A landscape with many valleys, sampled at points; each row gives a point and its height.
A ball rolls from a point to the lowest of its 4 nearest points, and stops where none of them is lower. Distance is the straight distance between rows; heights are no part of it.
Z731: 132	115	135	116	114	111	76	126	102	137	141	101	156	92	98	120	158	129	116	176	159	109  h=21.9
Z248: 110	91	164	109	103	132	149	133	109	97	97	158	83	184	101	121	107	131	96	118	111	151  h=22.4
Z575: 145	132	124	106	118	138	150	139	143	119	121	157	108	165	128	158	108	158	126	70	98	126  h=20.0
Z685: 84	118	178	124	109	106	146	147	142	97	91	126	100	133	126	103	67	138	97	122	140	137  h=43.1
Z560: 102	126	156	124	144	118	159	116	146	119	80	122	115	149	141	90	69	136	125	125	133	151  h=36.0
Z437: 152	122	125	120	126	133	113	138	102	111	124	116	136	162	90	140	134	149	131	139	124	128  h=11.0
Z291: 141	161	98	120	133	150	120	153	121	113	164	150	135	118	77	161	129	165	188	81	89	117  h=31.2
Z522: 155	159	89	134	152	122	168	122	166	138	152	126	128	119	130	128	152	161	166	100	109	130  h=22.1
Z567: 160	129	93	144	156	145	155	112	181	148	153	137	137	131	159	135	62	122	145	98	87	114  h=48.7
Z968: 153	165	36	149	128	79	142	117	146	167	150	145	119	124	171	87	171	109	160	145	145	122  h=9.3
Z705: 123	140	166	137	83	128	92	159	113	124	141	106	182	80	142	128	141	96	96	173	134	134  h=31.9
Z640: 171	122	112	116	149	103	133	134	121	125	127	121	143	137	115	145	168	169	140	114	137	122  h=5.6
Z609: 122	113	133	122	121	146	184	116	134	116	96	154	90	190	154	137	109	153	114	78	104	144  h=41.6
Z180: 92	130	158	134	127	107	143	139	153	121	139	113	151	98	129	95	104	115	113	146	155	138  h=33.9
Z595: 133	127	115	142	158	131	196	117	159	138	106	140	140	137	151	122	84	134	131	123	111	145  h=38.0
Z399: 146	108	106	135	137	131	100	137	73	110	139	87	133	117	81	160	152	157	147	150	133	117  h=15.5
Z625: 109	112	150	111	124	128	92	144	107	90	115	98	112	149	101	130	117	153	144	141	138	122  h=6.3
Z60: 145	132	116	131	147	96	124	127	106	133	122	115	145	141	106	120	170	168	157	153	131	118  h=8.8
Z896: 128	115	131	121	153	109	162	97	147	114	92	127	117	158	138	91	93	143	132	112	124	131  h=24.6
Z492: 90	130	165	136	153	90	176	118	150	133	109	113	131	125	133	85	71	113	124	146	141	137  h=26.4
Z377: 67	107	192	121	90	93	126	151	122	102	95	127	94	153	134	115	82	114	94	119	113	133  h=35.3
Z722: 115	159	78	134	138	110	128	106	132	175	128	129	143	134	161	97	163	111	149	166	174	104  h=5.1
Z573: 126	142	80	145	140	99	96	115	122	164	141	137	122	114	164	99	175	102	144	178	187	100  h=3.5
Z554: 114	96	171	98	100	166	75	150	68	96	123	79	126	113	89	141	124	130	125	164	117	127  h=30.3
Z835: 165	101	79	139	158	137	99	138	69	143	145	107	121	119	81	153	200	125	138	171	163	99  h=27.7
Z427: 99	93	167	119	111	132	125	125	123	94	82	139	111	170	122	107	104	150	107	121	123	140  h=19.2
Z655: 99	90	167	112	78	156	121	127	118	78	99	146	74	161	96	136	152	134	98	108	122	125  h=25.4
Z665: 165	165	62	144	140	102	142	138	121	146	162	139	139	122	102	145	195	144	171	129	127	127  h=13.1
Z67: 103	132	116	134	131	112	120	120	137	146	145	134	151	118	136	112	158	102	128	169	188	112  h=12.8
Z36: 130	129	133	101	128	161	150	112	110	98	124	166	84	172	106	161	120	150	118	55	108	147  h=14.9
Z266: 114	121	194	97	88	163	84	157	106	106	134	96	167	98	123	156	120	117	97	160	104	119  h=40.0
Z101: 169	146	71	136	142	93	128	116	138	153	151	139	126	130	137	120	188	118	153	133	151	124  h=8.6
Z347: 51	159	188	150	120	98	133	155	122	127	133	116	169	104	155	100	90	100	72	146	134	155  h=5.8
Z700: 126	92	144	114	143	150	78	137	72	108	130	82	120	105	84	146	150	141	141	180	150	110  h=18.8
Z318: 160	106	129	126	128	144	89	125	85	125	149	100	149	79	90	127	165	146	127	179	154	101  h=25.2
Z587: 145	126	87	134	126	109	60	145	99	158	127	134	135	82	126	121	189	114	133	183	176	95  h=20.2
Z361: 116	136	137	134	100	112	66	110	116	148	135	117	157	85	125	119	168	96	92	165	170	131  h=15.4
Z553: 146	105	121	125	154	122	156	110	146	127	103	154	107	180	137	134	83	155	122	84	117	140  h=35.0
Z515: 158	164	98	130	149	116	132	137	147	138	152	128	139	122	122	141	137	150	179	91	94	150  h=33.2
Z758: 166	143	84	157	156	113	174	107	174	167	145	128	151	111	160	130	111	138	157	112	118	143  h=23.1
Z314: 141	122	144	132	84	163	59	137	91	146	157	108	160	41	139	127	154	110	77	180	117	133  h=29.7
Z173: 153	120	112	144	158	168	158	113	180	122	135	149	121	164	179	146	64	134	123	89	94	131  h=63.8
Z214: 87	126	190	111	91	117	82	182	124	110	132	112	166	120	125	126	99	121	100	133	115	154  h=50.8
Z749: 155	138	130	116	136	166	162	131	179	141	145	172	104	153	131	158	98	121	140	64	82	120  h=70.1
Z416: 95	143	100	140	141	97	148	91	152	162	126	133	131	111	138	84	158	114	117	147	171	122  h=10.0
Z704: 176	172	82	148	139	133	126	129	106	107	173	110	148	97	72	155	167	144	170	101	120	100  h=26.9
Z545: 170	117	106	127	146	119	152	132	128	144	114	136	132	140	133	125	119	151	146	105	117	137  h=16.3
Z582: 77	95	190	106	88	156	111	163	92	100	97	121	78	143	91	150	127	122	99	135	121	130  h=40.3
Z326: 156	137	87	124	162	119	216	103	164	148	120	105	141	137	168	101	112	122	144	137	138	150  h=36.5
Z642: 152	145	87	151	151	114	172	110	159	148	167	128	143	116	148	116	152	140	163	135	111	139  h=12.4
Z908: 85	123	182	116	128	85	131	133	152	131	111	115	132	136	136	109	96	120	116	153	127	147  h=7.8
Z551: 70	130	207	124	115	94	138	142	139	117	104	99	131	137	130	99	58	119	89	143	124	135  h=33.6
Z886: 129	121	166	108	98	167	78	148	76	118	145	94	152	47	115	111	137	133	109	180	111	108  h=36.3
Z697: 103	105	176	128	140	112	169	117	136	111	88	126	105	149	143	95	62	136	91	127	125	144  h=47.0
Z219: 140	132	105	146	148	174	147	107	200	124	169	171	118	150	173	157	69	104	110	80	63	130  h=80.4
Z605: 115	128	118	131	147	90	140	127	126	150	140	122	141	119	139	102	169	126	130	173	189	122  h=14.7
Z374: 128	123	122	139	174	144	189	104	168	126	107	122	124	146	183	118	59	134	127	117	118	137  h=48.3
Z924: 126	110	157	119	129	123	131	126	126	114	76	125	123	161	110	112	112	144	124	124	138	140  h=15.0
Z321: 171	153	104	116	140	130	154	145	162	147	154	132	132	120	116	158	132	136	166	84	96	137  h=52.1
Z623: 85	150	162	170	101	124	108	163	126	141	135	125	185	102	156	121	137	71	77	150	152	146  h=38.4
Z247: 126	128	127	117	124	139	127	134	124	96	116	157	107	165	107	156	125	146	140	57	109	145  h=7.3
Z548: 157	153	94	165	170	151	190	103	196	130	136	110	132	114	180	151	67	124	154	107	94	138  h=66.5
Z288: 100	163	110	163	92	112	84	125	100	148	118	124	145	95	188	84	141	59	139	148	188	111  h=14.5
Z327: 116	151	110	160	111	99	97	110	123	154	124	133	145	92	142	109	170	88	119	173	167	115  h=7.7
Z329: 131	153	101	115	116	154	128	130	120	128	156	166	97	135	96	169	134	143	178	44	79	124  h=48.1
Z594: 115	105	159	111	147	116	103	129	100	100	106	118	126	145	110	126	125	141	136	143	149	131  h=10.1
Z967: 114	135	116	98	122	198	146	104	168	139	156	172	103	159	110	172	107	111	101	64	46	118  h=47.2
Z456: 135	134	106	165	169	192	171	110	176	112	133	131	121	168	175	173	38	113	117	108	93	137  h=73.9
Z95: 136	138	77	131	152	97	152	114	138	169	138	126	139	124	160	102	163	131	146	146	147	130  h=7.1
Z468: 116	94	156	108	116	161	133	125	111	104	109	157	86	176	103	143	147	138	110	85	119	137  h=21.2
Z118: 95	145	149	171	79	131	104	142	126	152	131	133	172	86	165	119	145	73	96	160	155	153  h=34.2
Z448: 131	120	141	129	144	102	148	125	153	133	91	111	154	153	139	109	124	123	136	128	132	119  h=22.8
Z934: 175	127	119	130	136	152	156	141	168	148	139	157	124	128	146	145	96	144	158	74	85	138  h=65.9
Z393: 127	129	136	114	134	97	132	122	142	133	116	113	152	118	121	108	143	129	121	158	162	126  h=17.4
Z854: 128	114	122	102	119	180	147	97	154	127	132	180	84	157	110	151	128	136	94	41	83	144  h=8.1
Z686: 171	150	59	149	151	94	112	118	100	133	149	119	126	115	114	139	209	128	167	148	138	119  h=10.9
Z766: 170	133	81	140	129	93	102	124	111	147	122	127	124	110	110	132	203	134	144	171	167	99  h=14.1
Z691: 119	115	119	122	141	160	189	101	156	124	89	145	104	166	162	126	58	121	107	111	117	153  h=53.3
Z29: 95	145	138	151	154	96	164	109	139	140	111	121	113	123	145	84	114	115	123	144	155	144  h=6.9
Z218: 139	101	154	118	124	143	91	125	90	83	119	84	116	147	93	151	140	156	130	141	148	119  h=10.8
Z449: 125	93	145	114	123	142	116	132	91	84	111	154	74	184	91	148	141	132	127	90	136	140  h=24.1
Z251: 143	144	137	129	82	142	55	135	97	140	131	126	165	43	147	123	154	95	103	168	150	102  h=24.4
Z916: 73	90	200	109	76	126	103	152	118	91	95	139	84	166	111	147	110	130	103	143	123	131  h=27.4
Z276: 161	109	133	117	124	135	73	116	81	142	148	98	154	89	114	115	161	114	121	183	148	96  h=27.2
Z607: 115	149	113	91	142	189	116	113	167	138	153	175	94	136	113	152	103	111	141	47	70	110  h=4.1
Z109: 160	137	126	122	147	139	136	130	107	107	135	148	120	158	97	168	139	159	165	84	119	129  h=8.7
Z879: 164	174	43	147	118	106	165	107	138	171	151	153	125	124	180	107	158	123	166	151	140	137  h=9.9
Z733: 137	120	130	128	142	135	164	123	150	143	129	158	105	151	144	150	97	158	142	86	116	138  h=35.9
Z7: 165	152	83	132	150	97	141	119	145	178	145	127	139	121	143	104	178	118	163	132	155	117  h=8.3
Z345: 137	129	140	115	97	188	79	125	75	157	163	120	147	26	125	124	143	103	104	173	110	108  h=41.5
Z949: 85	92	186	118	100	112	104	154	110	95	107	103	117	130	108	130	120	138	117	122	126	121  h=16.0
Z258: 128	137	146	146	83	125	75	150	121	141	153	142	171	71	159	129	153	79	103	163	127	138  h=24.7
Z201: 145	145	90	137	155	135	133	139	117	114	157	114	133	125	77	171	160	163	173	101	113	123  h=19.1
Z987: 102	85	166	108	94	133	86	154	84	84	100	111	87	174	109	152	125	126	108	143	132	109  h=30.1
Z172: 86	122	173	114	125	103	104	144	125	120	138	97	160	110	121	107	123	119	100	151	143	128  h=37.4

For each start below, name the point where the ball stops.
Z548 -> Z573
Z595 -> Z625
Z522 -> Z573
Z705 -> Z573
Z835 -> Z573
Z173 -> Z625
Z697 -> Z625
